Points, in no order, along strands that fork, close into loops and pass close to each other.
In the rows, 128 means zero.
Two points are linked if the straight distance between their rows is under 157. Some points are linked to none.
q_56: [135 121  76 176  97 104 120  85 158 122 125 122 162 147 110 116 120 150
  54 100  88 161  93 126  88 138 139 140 117 181 110 154 120 113 106 151
 141 117]
q_788: [134 104 106  37 117 152 139 173  69 170 122 129 148  86 113 139 120 147
  75 126 140  97 109 119 126  93 152 115 136 122 134  82 138 140 124 106
 183  82]
q_354: [132 108 133 162 147 167  53 144 150 129  84 165 119 155 154 141 138 134
  77 192  90 130 150 137 171 166 128  96 123 102 119 140 152 179 174 159
  99 144]
q_517: [ 87  91 117 144 129 135 121 163 184 135 125 138 111 178 148 118 174 144
  47 164 127 104 127 125 150 134 125 109 131  82 188 152 143 127 119 207
 102 160]
q_289: [172 157 178 194 125 117 132 177 114 175 103 129 115 140 185 162 139  98
  94 177 116  80 164 111 131 179 153  78 104 141 145 127 171  90 150 135
 127 125]
q_980: [197 153  79 128 140 143 146 133 151 138 153 114  84 165  87 127 109 138
 168 116 161 131 133 118 163 104 138 152 148 145 158 109 112 179  95 101
 148  68]
q_579: [111 132 170 112 167 133 183 153 139 168 121 102 221 121 139 131  78 113
 128 108  70 166 159  75 113 127 126 163 112 138 118 170  88 123 117 141
 177 135]
q_59: [174 122 123 129 167 108 182 125 140 163 164 102 124 153  55 148 105 167
 152 132 169 121 165  96 161 118 154 114 159 130 155 125 111 201  59 108
 142  70]
q_317: [107  68 127 110 132 119 166 139 137 120 141 159 167 131 101 143 177 168
  96 162 151 119 121 128 137 140 103 130 133 127 154 130 131 173  99 138
 178  86]
q_722: [172 122 120 137 125 134 164  73 128  94 145 144  81 138 139  88  54 117
 132  45 158 159  93 180 137 103 166 148 115 142  84 117 122 135 129  90
 171 132]
q_907: [178  71 138  99 139 195 148 162 120 139 116 155 141 106 130 105 101 194
 182 111 199 155 134 129 131  68 159 129 112 159  88  84 112 141 139 129
 166  59]
q_545: [137  95 133 124 125 173 102 149 114 151 102 171 169  79 165 110 149 165
 128 140 150 154 119 120 161  98 147 131 124 138 151  35 106 130 185 119
 137  81]
q_671: [146 112 106 113 102 109 202 158 178 181 137  98 112 131 113 140 120 139
 148  66 161 157 143  94 122 109 116 113 160 155 132 114  88 115 100 149
 140  60]
q_201: [141 103  98 106 116 129 176 147 112 102 112 102  97 147  55 100 162 133
 118 121 199 119 152 102 154 171 103 119 145  69 169 119 114 126  90  95
 107 120]
q_663: [ 84 132 133 148 117 119 109 113 143 130 105 164  53 141 172 144 161 113
  93 144 105 178 109 175 165 139 103 138 126 107 127 170 113 112 177 141
  99 176]
q_689: [172 138  98  56 139 144 143 153 113 144 138 143 100  59 151 146 126 138
 147  81 120 113  79 110 129  66 129 170 114 164  95  80 119 148 134 110
 129  92]
q_490: [ 92 119 152  72 148 144 153 213 177 140 149 138 197 122 137 151 178 167
 177 145  92 137 153  82 121 139 109 126 175 128 125 137 123 169  92 148
 157 115]
q_867: [ 94 175 147 159 137  98 120 124 192 136 184 152 145 170  63 146 168 128
 166 119 127 109 120  95  69 133 123 119 146  93 132 202  89 134  89 200
 101 158]
q_661: [167 136 106 118 136 122 168 103  90 126 126 127 141 148 112 141 111 141
 121 110 127 139 153  97  83 102 135 136 145 141 111 128  94 137 101  88
 203  83]
q_385: [ 87  95 149  82 111 154 146 154 145  86 131 106 199 100 152 137 116 169
 157 118 161 123 164 113 136 112 165 117 110 109 137  96 152 152 127 126
 208  61]
q_6: [205 116  68 129 145  91 188  95 112 149 144 133 124 126  83 124  78 122
  44  79 146 188 106 141 119 130 164 138 145 125  99 126 131 133 119 130
 138  82]
q_762: [ 81 168 156 160 112  65  89 128 114 146 163  93 121 161 113  85 144  92
 181 149 122  83 104  88 128 129 106 111 123  96 155 146 149 108 189  89
  85 224]
q_649: [124  93 123 121 117  60 163  88 184 102 152 109 132 172 119  99 132 102
 164  53 134  90 118 115 106 144 127 110 145 154 113  90 116 161 127 162
 128 175]
q_457: [127 114 157 139 183 168 149 121 140 121 164 162 229 124 118 108 128  86
 198 137  71 159 158 143  63 126 126 149 174  70  86 181  91 119 127 167
 161 129]
q_700: [138 141 154 168  99 153  44 149 113 140  93 153 101 115 169 131 133 127
 100 191 108 138 111 173 160 161 133 106 121 129 140 101 148 141 168 125
 103 129]
q_532: [139 135 132 113 147 160  97 152 102 143  65 143 147 131  92 166 177 137
 159 155 109 146 195 102 136 146 142  98 153  84 166  82  81 103 132 124
 145 114]
q_646: [179 165 104 111 106 147 101 109  70 137 131 114  60 102 140 142  55 162
 153 118 153 131 107 166  91 104 171 112 105 163  80 129 155 101 109 108
 133  92]
q_937: [ 96 115 131 172 130  95 117  64 103 117 101 115 137 189 163  94 114 108
  86 163 113 145 138 166 119 158 106 112 106 104  93 168 116 152 183 195
 114 183]
q_480: [107 125 109 121 107  74 133 143 137 142 173 115  83 132 104 115 192 136
  78 174 132  95  68 140 140 124  76 134 121 127 153 154 146 157 112 129
  71 134]
q_765: [174 136  89 161 132 147 135 122 161 136 152 151  71 150 104 142 136 123
 199 116 156 140 124 170 142 118 131 151 133 182  93 148 129 147  84  97
 121  93]
q_351: [121 118 159 142 143 169  71 194 167 114 106 150  94 115 159 145 148 105
 135 142 111  72 155 125 183 152 146 106 112 126 160 108 173 118 152 106
 113 170]
q_357: [183 107 122 148 138 122 224 123 167 133 141 101 138 160 138 101 108 140
 180  51 122 162 122 113 137  89 142 152 118 176  84 130  86 124 136  82
 168 109]
q_509: [ 79  84 150 121 119 143 110 128 153 125 134 136  69 112 155 120 158 140
  79 157 142 162  95 180 179 138  99 121 148  85 162 157 139 118 150 135
  54 158]
q_84: [ 98  86 109  93  87 161 135 128 110  93 104 104 123 136  90  93 155 133
 108 159 164 118 123 113 169 158  96 143 147  56 155 145 168 112 111  96
  84 156]
q_191: [163 158 173 187 130 139 118 154 118 190  97 117  98 129 195 156  92 120
 108 146 115 140 139 123 143 179 140  97 108 172 132 134 161 113 204 153
 157 154]
q_399: [127 141 158 164 101 102 142  99 129 132 141 136  44 114  98 107 141 119
  96 124 192 184  82 190 113 116  92 102 162 124 125 152 129  89 113 131
  62 134]
q_489: [106 132 156 119  72 151  79 121 100 141 113 127  67  97 112 119 126 148
 111 147 181 156  71 185 114 134 100  94 148 138 129 123 135  85 138  90
  96 126]
q_454: [122 116 127 152  89 101 166  76 105 114 141 125  45 141 111 113 150 142
  59 158 161 168  84 173 129 118 100 112 138 131 127 200  87 121 135 162
  79 139]
q_438: [109 134 139  97 128 133 160 180 146 121  80 110 147 137 131 133 118  61
 101 121 107  89 173  76 152 164 126 138 116  88 166 119 179 110 127 131
 131 153]
q_205: [ 82 129 114 175 151  94 114 119 148 138 163 124  85 148 135 140 128 161
 198 106 119 145 133 160 132 144 128 147  91 181 104 157  95 103 136 117
 122 165]
q_283: [115 111 130 125 145 157  79 103 150  83 156 147  82  84 130 110 124 180
 132 133 167 113  92 170 147 119 124 164 114 143 137 109 137 149 123  94
  73 128]
q_898: [108 118 136 129 128 119 147 101 117 119 103 129 204 162 153 133  94  93
  96 149  82 112 154 128 101 129 126 145 113 144 105 143 144 127 125 173
 189 150]
q_979: [101 108 135 122 122 138  97 166  97 125 162 156 141 100 136  91 136 125
 104 185 190  92  58 168 135  73 119 118 104 120 117  86 217 127 146 106
 105 117]
q_685: [141 146 158  82 140 180 129  79 129  95  94 147  84  74 141 113  82 127
 124  84 181 175 108 143 137 138 114 136 138 101 157  77 134 122 130  78
  71 103]
q_176: [151 165 127  63 122 150 122 100  63 108  97 156 120  70 185 139  48  94
 104 101 139 152  70 156 124 105 157 150 116 120  73 117 167 109 145 118
  99 128]
q_70: [127 168  99  87  60  94 154 178 124 142 113 117 142 127 156 141 168  61
 150 116 110  66  92  98 125  96 137 121 131 139 103 101 166 147 146 112
 128 107]
q_211: [168  89 113  49 133 172 138 176 130 152 152 109 141  48 134 114 133 186
 168  85 148 115 110 110 119  36 161 122 104 155  84  92 122 174 148 130
 157  55]
q_682: [110 133 177  94  82 156  96 143  86 150 139 115  95  76 144 102 114 113
 111 141 148 115  63 163 164 103 103 121 142 124 142 116 188  77 137  65
  79 156]
q_966: [120 134 142  90 101 167  92 155 126 116 153 148 130  51 155  97 118 133
  83 119 136 101  59 169 146  86 134 127 139 130 142  77 183 127 135  97
 115 104]
q_584: [111 142 157 116 144 117 120 143 202 111 174 143 136 145  70 145 146 135
 165 103 129 133 174 102  98 166 117 120 160  93 128 160 121 143  40 164
 130 121]
q_909: [162 106 100 140 138 189 109 100 137  93 111 132 119 155  76 108 135 168
 120 156 184 136 166 137 146 159 137 121 141 124 156  98 100 177 122 120
 141  97]
q_165: [ 76 152 138 142 153 143  71 155 191 126 135 127 151 146 125 159 112 115
 200  93  77 123 174 127 100 131 132 119 121 141 123 182 110  88 121 154
 119 151]
q_25: [186 135  85  86 150 126 132 100  97 117 160 136  74  93  70 114 100 151
  60 108 182 104  89 125 128 114 134 155 161 121 153  97 124 140 113  76
 111 119]
q_859: [166 159 180 197 155 105 124 163  87 168 131 145 154 158 162 134 145  71
 147 157 106  91 165 108 107 149 141  66 116 113 157 130 159  71 165 167
 165 165]
q_599: [119 131 116 112 116 103 130 151 100 168  95 117 119 134 116 154 142 125
 161 128 148 122 188  88 137 140 143 116 118  88 145  64  81  98  93  92
 120  99]
q_832: [152 160 119 174 126 114  55 118 101  95 124 144 159 113 164 129 125 114
 178 147  72 107 117 133 111  94 146 154  99 190 124 121 110 113 132 116
 136 142]
q_893: [ 96 129 167 146 143 117 110 119 130 128 115 154 153 174 144 132 143  68
 143 140  96  73 166 147 117 126 113  99 130  75 136 141 113  91 147 197
 151 208]
q_450: [122 152  98 106 146 107  85 105 107  71 125 103 153 129  98 121  71 106
 100 130  98  76 133 103 103 123 129 169  99 148 136 144 140 137 114 101
 148 139]
q_338: [129 168 132 143 126 110  71  86  65  83 118  88 133 122 147 123  78 109
 103 184 113  97 127 126 126 133 133 148 102 127 138 127 171  96 144  88
 107 170]
q_429: [ 94 174 151 167 139 127 122 109 126 160 106 162 157 190 153 169 128 156
 156 149 105 160 164 152  76 150 153 106 144  74 103 175 124  63 111 213
 154 158]
q_965: [120  79 119 138 151 180 148 115 172 122 112 151 182 158 125 146 142 192
 145 164 124 181 147 158 123 188 145 107 141 136  96 181 141 154  73 151
 119  99]
q_903: [108 118 134 131 103 108 137 109  93  83 115 117 136 140 138  99 155  58
 113 143 116 102 128 110 147 122  90 147 141  76 128 110 149  87 158 103
 116 197]
q_327: [142 140 122 117 145  78 144 121  84 159 136 103 186 150 128 146 103 126
 158 129 108 118 180  65  92  82 153 145 125 137  98  96  82 131 104 110
 150  83]
q_130: [ 89 112 108 139 146 134  77 182 150 129 161 164 165 135 143 138 166 155
 166 173 122  64 119 143 156 123 143 127 101 136 128 103 169 162 136 129
 114 124]
q_760: [115 131 123 147 110 121 136  68  98  69 106 129 122 140 147  86 154  89
  76 149 125 173 124 116 134 136 106 147 137  81 127 109 111 124 188 110
  84 158]
q_284: [128 160 143 172 134  96 113  96  73 146 140  91 135 143 157 119  96 111
 102 189 107 132 137 114 114 148 109 116 109 115 161 132 171  96 197 134
 137 179]
q_666: [163  97 106 133 148 157 121  81 127 126 120 142 103 121  84 112 101 190
  57 115 145 183  85 158 151 171 134 156 111 139 101 131 105 185 136 112
 107 110]
q_789: [101 136 108 161  94  80 136  91 144 146 114 114 126 170 129 132 117 127
  51 158 113 127 106 128 108 132 114 140 124 137 155 171 127 112 108 184
 116 157]
q_891: [104 155 115 140 104  94 144 159 132 148 150 131  99 173 132 117 184  81
  99 182 122  55 105  90 156 131  85 130 119  98 138 152 174 146 127 119
  91 167]
q_411: [121 123 116 135  78 154 120 140 175 116  95  93  98 111 149 136  93 150
 159  66 126 149 149 152 126 125 146 113 100 182 109 144 123 106 107 116
 142  90]
q_138: [115 122  86 121 131 116 139 114 132 105  98 144 112 114 171 156 138  86
 159 116 117 146 147 150 128 141 138 164 114 128 107  85 144  93 143 123
  97 114]
q_89: [141 115 107 123 132 132 178 141 161 132 139  96 155 135 170 124 142 132
 223  66 101 133 123  76 118  87 141 162 119 187  72 114  87 151 166 102
 139 114]
q_920: [178 132 102 191 194 130 152  74 141 103 130 106 116 153  64 108 104 124
 108 118 145 183 192 129 163 156 142 158 125 143 140 118  95 149 137 140
  99 115]
q_755: [129 155 165 128 108 122 100  84  55  96 109 141 125  85 208 124  83  96
 146 120 117 147  71 183 137 110 158 131 129 135 100 115 145 108 165  90
 100 149]
q_87: [117 110  77 125 116 159  96 152 129 131  99 168 141 138 151 160 182 121
 143 139 108 142 148 165 137 150 135 110 141 115 115  94 162  98 122 156
  90  96]
q_535: [109 149 107 178 133  96 106 138 204 140 146 119 113 182 118 155 135 150
 209  75 122 134 142 133  97 148 136 115 143 171 103 186 103  96 110 150
 124 142]
q_852: [ 83 114 133 164 132  89 127  86 103 132 169 152  71 152 174 113 191 121
 134 140 124 129 104 191 135 112  87 130 152 114 128 132  98 104 172 136
 121 188]
q_140: [151  83 137 110 157 142 150 139 119 164 157 134 128 100 101 104  70 176
 123 113 218 140 131 138 146  67 178 114 127 134 118  54 100 140 125 112
 149  75]
q_328: [197 121 108 134 147 183 132  94 155 151 115 142 116 114 111 101  68 189
  99  68 144 217  68 144 147 128 163 133 106 143 101 110  95 142 128  88
 122  82]
q_945: [166 116 115 150 185 150 173 129 149 144 122 108 184 162 101 130 104 154
 158 142 114 194 186  86  92 147 134 148 154 141 123 157  99 144  89 116
 129  92]
q_743: [151 143 103 150 193 150 119  86 113  80 140 130 120 155  61 109 132 108
 137 127 149 131 210 104 116 147 128 171 102  99 150 128  73 137 151 142
  90 128]
q_528: [170 169  85  74  96 108 133 150 101 118 122 116 129  87 145 126 142  97
 171  78 122  96  94  70 125  73 146 142 112 139 118  54 120 138 148  98
 104  83]
q_447: [150 150 157 137 144 175  98 197 152 126 127 144 166 101 137 143 131 114
 129 153  59  80 153 106 143 122 126 133 116 188 133 148 163 165 105 107
 166 119]
q_164: [135  78 138 119 133 137 158 151 146 108 121 100 196 128 164 125 165 111
 225  83  59 112 123 101 103  84 118 116 136 182  86 130  94 148 141 134
 182 154]
q_800: [195  97  95 179 151 111 201  67 150 115 163 140 118 158 122 104 104 115
 153  78 122 152 102 175 162 100 148 166 112 163  80 128 122 155 117 110
 146 131]
q_182: [ 98 159 161 125 131 130 112 184 153 140 124 146 135 148 136 142 131  88
 110 162  99  89 187 119 127 159 118 107 115  72 157 148 194 113  90 152
 113 157]
q_863: [168 146  86 115 159 102 127 106 108 113 144 122 102 127  49 112 173 149
  95 137 150 103 121  85 117 122 111 172 126 137 137 103 100 172 118  95
 105 102]
q_477: [ 98 121 126 120 130 127 124 131 155 146 103 124 171 147 151 158 102 110
  97 174  94 119 179 139 128 162 134 129  99 133 130 143 185 131  82 180
 122 120]
q_272: [117 121 130 178 123  97 130  30  99  77 124 130 125 151 156  66 143 128
  60 127 109 171  92 173 119 145 122 126 123 126  86 145 107 159 167 156
  93 151]
q_521: [129 132 158 176 152 159  81 159 141 201 104 139 113 163 167 158 115 156
 110 185 102 153 170 134 149 199 135  74  96 114 136 155 162 138 175 179
 136 159]
q_660: [ 76 108 138  78  95 128 146 163 134 159 107  98  89 125 155 155 115 136
 120 138 158 118 121 165 149 150 114 110 123 132 146 144 166  84 111 130
 124 138]
q_648: [172 139 117  76 151 109 183 110  95 139 149 145 106  94 107 113  91  93
  59  57 170 186  95 144  95  85 136 136 150 107  97  96 129 112 128 112
 131 119]
q_946: [121 192 122 119 113 125  84 127 122 101 138 146 104  70 172 116 123 125
 108  98  82 104  62 139 136  94 115 158 131 140 146 111 163 123 141  64
 100 131]
q_195: [132 161 114  68 103 132 108 169  70 150 155  79  89  61 150 142  91 145
 140 106 138  89  95 163 104  85 148  98  95 161 101 124 167 107 114 127
 134 107]
q_387: [107 112 114 133 129 170  72 149 194 118 105 139 136 135 102 138 149 136
 152 107  93 146 171 120 120 153 123 128 131 153 154 133 108 111 123 128
 128 140]
q_131: [137  96 135 134 138  73 137  90 118 130 140 110 155 131 111  78 167  89
 137  89 130 113 136  91 120 117 106 126 148 112 133  35  59 133 149 114
 133 164]
q_831: [150 105 148 135 184 133 158 133 177  96 186 141 146 139  57 143 141 167
 160 138 149 147 184 100 137 154 120 127 165 116 144 146 106 196  54 144
 139  99]
q_473: [131 127 149 137 168 114 144 149 129 173 133 103 185 136 123 130  85 166
 158 159 113 140 192  81  86 106 149 115 146 133 108 124  84 138  45 108
 121  67]
q_99: [133 138 125  98 127 146 131 140 100 128 113 148 156 120  78 146 175 129
  87 180 100 127 152  94 126 133  94 143 131  95 167 139 118 176  98 126
 165 114]
q_600: [127 148 126 138 132 126 134 123  95  97 135 160 151 152  86 133 199  94
 112 163  99 120 175  98 101 125  89 148 128 100 142 167  67 149 145 134
 141 140]
q_913: [108 114  85 154 131  99 140 108 181 109 120 135 102 163 116 143 168 135
  87 120 123 139 136 129 134 153 120 134 141  97 157 156 131  90 109 207
  63 155]
q_527: [124 159 115 121 119  91 132 184 134 134 123 159 126 158 157 157 177  55
 165 146  96  67 122 104 158 131 113 144 124 122 119 112 171 147 159 118
 106 154]
q_970: [147 164 105 161 128 143  96  62 103  85 125 152  59 117 129 114 123 127
 134 156 166 138 128 174 124 129 121 158 109 130 107 124 128 133 128  92
  69 131]
q_899: [124 124 108 156 116 140 170  88 131 121  83 166 108 190 133 154 170 132
 111 124 133 171 141 153 117 155 112 123 143 125  96 196  75 125 128 188
 140 139]
q_44: [ 98 125 161 147 131 156 151 128 151 119 109 131 206 147 146 123  79 120
 148 117  53 155 149 134  86 142 127 149  98 144  93 208 109 112  99 168
 174 157]
q_421: [134  67 116  94 134 104 176 139 153 109 170 133 118 139  72 137 128 144
  94 118 193  99 107 147 132 133 132 114 143 138 142 118 162 164  84 132
 133  75]
q_895: [ 97 103 138 129 107  68 117 104 166 156 153 136 155 178 135 116 158 122
 207  96  99  93 119 132  84 127 138  92 141 178  85 114 104 152 127 201
 125 190]
q_906: [ 94 157 141 130 124 100 117  76  98 134 169 135  98  96 158 107 115 136
  71 120 103 136  62 166 117 105 109 159 139 115 141 148 168 121 123  59
  63 130]
q_696: [146 117 106 141 110 115 148  70  98  95 132 139 114 147 122 128  90 130
 126 101 131 121 123 167  88 103 149 127 129 153  85 150 130 123 109 102
 197 124]
q_93: [151  99 127 108 131 112 123 131 130 144 142 112  98 109  80  96 102 171
 103  94 189 118 110 113 140 120 157 130 143 118 167  42 108 141 110  79
 129  83]
q_546: [108 130 135  90 122 119 158 142  98 177 169  90  73 113 115 142 132 138
 161 148 204 142 116 153 116 162  92 112 128 115 155 134 183  57 133 137
 102 140]
q_702: [105 152 115 168 127  58 132  82 128 109 171 116 108 181 104 113 150 116
 161 142 160  93 151 134  97 135 111 107 129 116 123 150 116 112 116 148
 129 165]
q_956: [125 157 154 113  94 155 127 135 132  90 117 156 131 117 125 162 126 143
 158 142 105 162 176 120  96 145 120 124 140 131 105 159 124 141  48 118
 178 101]
q_402: [173 126 113 195 165  96 189 134 179 107 143 123 122 152  49 146 152 133
 121 103 134 134 150  74 147 139 105 117 163 148 157 189  75 158 116 188
 103 129]
q_300: [151 118 159  89 114 189  64 146 105 113  72 154 156  79 153 114  99 140
  95 109 160 155  32 147 167 125 126 103 132 123 102  75 138 172 189 137
 141 108]
q_538: [146 132 128 132 105 115 121  74  29 134 108 124  86 123 147 145  78 142
 146 145 165 128  91 181  97 128 145 106 109 144  82 139 130 116 146 105
 177 136]
q_506: [104 161 155 100 143 110 171 162 172 170 151 135 196 141 100 139 158 149
 167 135  96 160 126  39  69 140 122 141 185 142 129 161  89 169  91 149
 124 111]
q_339: [119 159 103 152 133  62 140 111 119 170 180 105  72 148 124 135 163 133
 157 142 174 137 116 129 108 155  97 123 124 121 151 128 135  80 141 138
  94 145]
q_167: [119 135 119 123 127 146 118 136 121  89  79 121 150 117 168 166 110  77
 180 100  90 134 183 115 147 125 155 131  97 150 124 109 130  91 150 149
 152 130]
q_782: [112 106 108  77  99 105 166 125 144 127 127 118  94 118 107 149 102 126
  79 109 157 117  81 156 118 133 120 141 129 149 123 157 147 120  84 146
 138 115]
q_779: [ 68 106 134  99  94 123 113 167 117  94 154 126 137 114 127 100 122 137
 147 143 195  56  71 137 156 100 143 125 111 112 141 117 192 111 148  82
 154 131]
q_764: [163 129 118  61 140 183 134 187  97 174 111 117 124  49 161 148 105 150
  92 106 106  94 107 120 171  79 154 144 118 133 114 106 117 154 157 112
 183 107]
q_113: [132 153 138 150 126 101 131  43  47 109 135 123  94 120 159 106 100 120
 143 145 178 143 116 181 115 123 131 123 142 105  85 112 145 107 152  91
  98 148]
q_488: [137 153 158 100  94 163  81 174  89 155 119  54 111  70 160 131  80 155
 109 134 142  95 105 177 156 108 179  71 107 152 137 115 194 100 149 125
 158 119]
q_578: [131 134 131 115 127 151 171 170 147 110  99 112 196 131 177 151 139 118
 198  97  77 182 197  88  80 111 147 123 155 141 109 169 113  98 109 158
 176 101]
q_292: [125 117 157  88  96 170 101 142 129  85 112 138 154  94 107 141 122 165
 161 132 143 131 178  99 109 143 141 106 122 120 158 105 123 157  74 108
 195  80]
q_604: [ 78 129 158 130 114 137  79 107 129 108 123 121 112 159 105 115 139 169
  75 199 127 139 152 152 118 176 112  78 118  87 161 193 119 149 119 187
 118 151]
q_841: [141 139 118 122  87 158  65 126 109 110  72 113 120  99 144 137 110 116
  93 133 102 124 108 138 141 145 153 115 127 148 135 101 146 135 138 115
 138 115]
q_441: [100 128 148  85 110 124 138 186 120 171 101  99 165 116 113 137 133 119
 120 124 121 111 174  73 141 138 123 110 104 102 187  85 128 113 103 120
 160 111]
q_189: [ 88  82  97 120 129 100 112 154 153 113 171 148 133 141 106 107 203 140
 126 170 164  80  91 151 154 129 114 130 115 112 140 111 163 167 129 133
  73 124]
q_968: [115 100 137 121 168 115 133 134 157 168 118  99 155 128  68 140 115 151
  97 131  95 147 143  83 120 143 111 146 128 149 178 157  60 138 109 137
 137 130]
q_640: [178 168 135 169 108 143  81 177 101 139 108 125 151 103 183 152 129 112
 139 165  64  75 121 127 142 101 170 132 104 198 134 140 145 126 123 113
 151 112]
q_395: [113  74 121  86 132 178 111 124 138  97 119 156 114  86 122 124 115 184
 105 126 173 124  84 159 152 126 139 157 110 162 140 101 123 148 150 105
 158 116]
q_295: [115 120 168 110  51 160 116 168  84 148  93  95 118 109 146 128 110 115
 134 163 164 101 107 149 175 140 132  90 144  90 157 143 194  73 118  88
 114 152]
q_730: [130 169 129 126 141 129 105  81 112  98 122 137 135  66 168 106  98 136
 115  66  90 155 103 113 117 120 134 169 118 126 147  78 107 122 154  70
 134 126]
q_335: [121 121 114 167 150 109 110 103 171 132 120 109 173 132  97 102 115 122
  92  90  89 164 128  89  85 129 123 167 117 171 141 127  75 114 145 133
 154 132]
q_190: [150 125 115 114 119 147 162 126 119 101  77  85 179 106 172 152 109 131
 154  77  78 149 166 100 118  94 165 138  97 164 100 139 116 115 137 132
 195 102]
q_686: [ 89 141 133 163 130  79 117 124 120 146 147 139 110 130 183 144 152 113
 202 110 105 113 124 176 141 118 109 133 114 162 105 106 114 101 174 129
 142 190]
q_650: [126 123 103  99 113  74 160 109  90 114 110 114 138 129 123 121 146  82
 106 114 129 114 118  90 118 108 101 150 130 103 139  71 112 102 150  92
 168 138]
q_670: [ 72 102 130  62  98 131 150 176 150  83 146  86 150  89 131 119 129 148
 157 106 194  76 117 152 146 107 147 108  99 128 136 111 169 144 124 128
 155  93]
q_688: [141 141 110 127 122 128 151  69  96 101  65 130 114 171 109 148 131 107
 127 118 159 169 166 113 125 195 120 116 148  96  95 156  88 156 149 153
 143 120]
q_193: [168  87 118 142 162 152 121  86 106 128 116 137 118 127  90 104 105 186
  89 151 217 166 108 138 158 154 144 122 132 115 116  73  85 201 151 121
 112  88]
q_348: [167 103 109 184 139 102 207  87 161 104 117 145  96 161 103 128 154 131
  99 101 146 165 116 127 135 134 101 155 146 148 129 179  75 127 125 178
 142 148]
q_964: [125 118 111  98 127 162 153 192 141 163 109 119 169 125 152 165 182 130
 185 102  99 145 168  79 125 120 127 117 163 151 129 123 113 109 116 138
 139  77]
q_397: [162 138 140 106 154 159 144 181 127 159  99 119 155  90 145 154 108 124
  87 107  63  96 143  65 160 107 138 156 110 164 131 128 121 150 145 102
 198 119]
q_667: [ 85 130 170 150 117 131 127 127 144 182 177 120  71 128 174 116 137 125
  77 155 127 162  94 141 179 121  75 117 150  85 165 163 174  96 138  71
  48 170]
q_861: [135  99 102 126 107 170  96 162 139 110 118 149 173  98 148 142 167 147
 167 148 132 107 130 139 137 112 145 133 118 156 131  67 157 122 124 136
 119  72]
q_392: [132 164 151 155 137 102 110 216 140 164 139 157  67 127 180 158 159  84
 164 146  99  64 123 121 184 141 126 107 119 121 124 110 173 105 169  99
  82 158]
q_358: [105 139 168 136 110 125 105 193 120 161 150  82 127 101 161 132 102 150
 130 157 133  54 138 132 160 146 146  83  98 150 158 105 207 119 140 120
 157 117]
q_596: [ 89 101 123 114 143 150  68 166 171  91 121 143 104 137 104 135 163 124
 119 146 100 115 147 131 167 139 108 138 122 102 181 125 131 114 132 116
 101 175]
q_951: [204 132  81 182 176 106 175  89 116 156 144 101 128 142  77 124  82 154
  69 136 144 169 147 120 148 134 163 147 143 153 124 114 106 161 114 128
 129  70]
q_389: [101 144 166 146 133 138  95 129 151 114 160 174 186 133  78 117 168  60
 157 140  83  92 136 119  81 110  90 132 136  83 141 190  74 145 142 158
 163 154]
q_856: [ 94 146 164 145 129 110 128  97  87 126  93 125 124 172 155 135 102  79
  98 192 118 111 165 130 125 154 120 107 116  74 126 188 141 124 160 162
 135 197]
q_304: [165 141 114 110 154 159 121  83 129 139  94 140  86  85 132 132  84 158
 130  86 146 176 122 112 143 130 142 162 116 146 127  79  82 135 126  84
 129  92]
q_642: [124 128 121 161 122 156 101 103 150  95 109 126  82 155  74 120 141 170
  99 156 153 141 161 160 112 171 118 104 134 140 148 178 118 147 106 141
 112 130]
q_281: [ 90 162 147 159 112  93 107 130 124 155 178  99  88 122 159 108 145 121
 160 143 122 124 108 115 177 138  98 136 132  84 166 128 182  81 153  67
  58 187]
q_656: [105 113 129 141  82 101 153 144 145 163 152 119 171 152 188 107 166 127
 190  97  76  87 104 134  95  92 127 104 130 192  72 142 112 137 119 157
 177 150]
q_321: [125 116 126 116 178  56 175 110 157 127 154 126 154 145  51 157 156 122
 106 127 120 114 131  52 123 134 104 147 128 132 163 174  84 169 117 173
 112 129]
q_68: [ 96 157 133 183 135  48 123 102 167 121 177 108  91 168  78 136 160 133
 132 127 131  93 102 110 105 134 111 107 115 131 148 205  97 134 119 185
  82 177]
q_192: [117 100 132  86 117 154 135 102 126 112 101  91 123  98 109 112 107 121
 105 110 173 151 122 112 162 164 125 153 139  73 165  79 150 102 137  82
  64 126]
q_446: [122 154 173 130 151 162 121 150 153 137 162 165 212 105 119 142 125  51
 160 140  61 127 156 106  98 120 111 161 145 107 129 177 116 137 117 158
 164 121]
q_95: [121 105 148 142 110 105 103 106 101 116 121 108 129 155 146  85 148  73
 129 146  96  66 140 157 116 125  84  98 151 119 134  87 127 121 126 163
 124 210]
q_21: [109 154 170 159 143 175 112 121 152 139 139 173 184 144 136 134 108 116
 165 150  75 175 139 157  63 128 133 144 174  63  80 203 101  75 106 221
 140 160]
q_434: [139 152 129  35 130 158 133 121  89 129 125 149 137  82 132 113  83 104
  61  76 158 181  72 149  98 108 137 123 154  83 109  94 185 105 124  99
  67 130]

A tip is a point with one link. Name the tips that can be reached along the links from each point below, in the order of the rows.
q_970 | q_649, q_945, q_743, q_395, q_358
q_441 | q_579, q_532
q_893 | q_450, q_131
q_348 | q_517, q_688
q_700 | q_859, q_841

A fork is a point with three links, a tip a point with one. Leave the first point through the second and follow the links. Name the first fork or tip that comes.
q_913, q_789 | q_688
q_980, q_59 | q_660
q_527, q_392 | q_762
q_546, q_339 | q_765
q_688, q_899 | q_517
q_660, q_782 | q_429
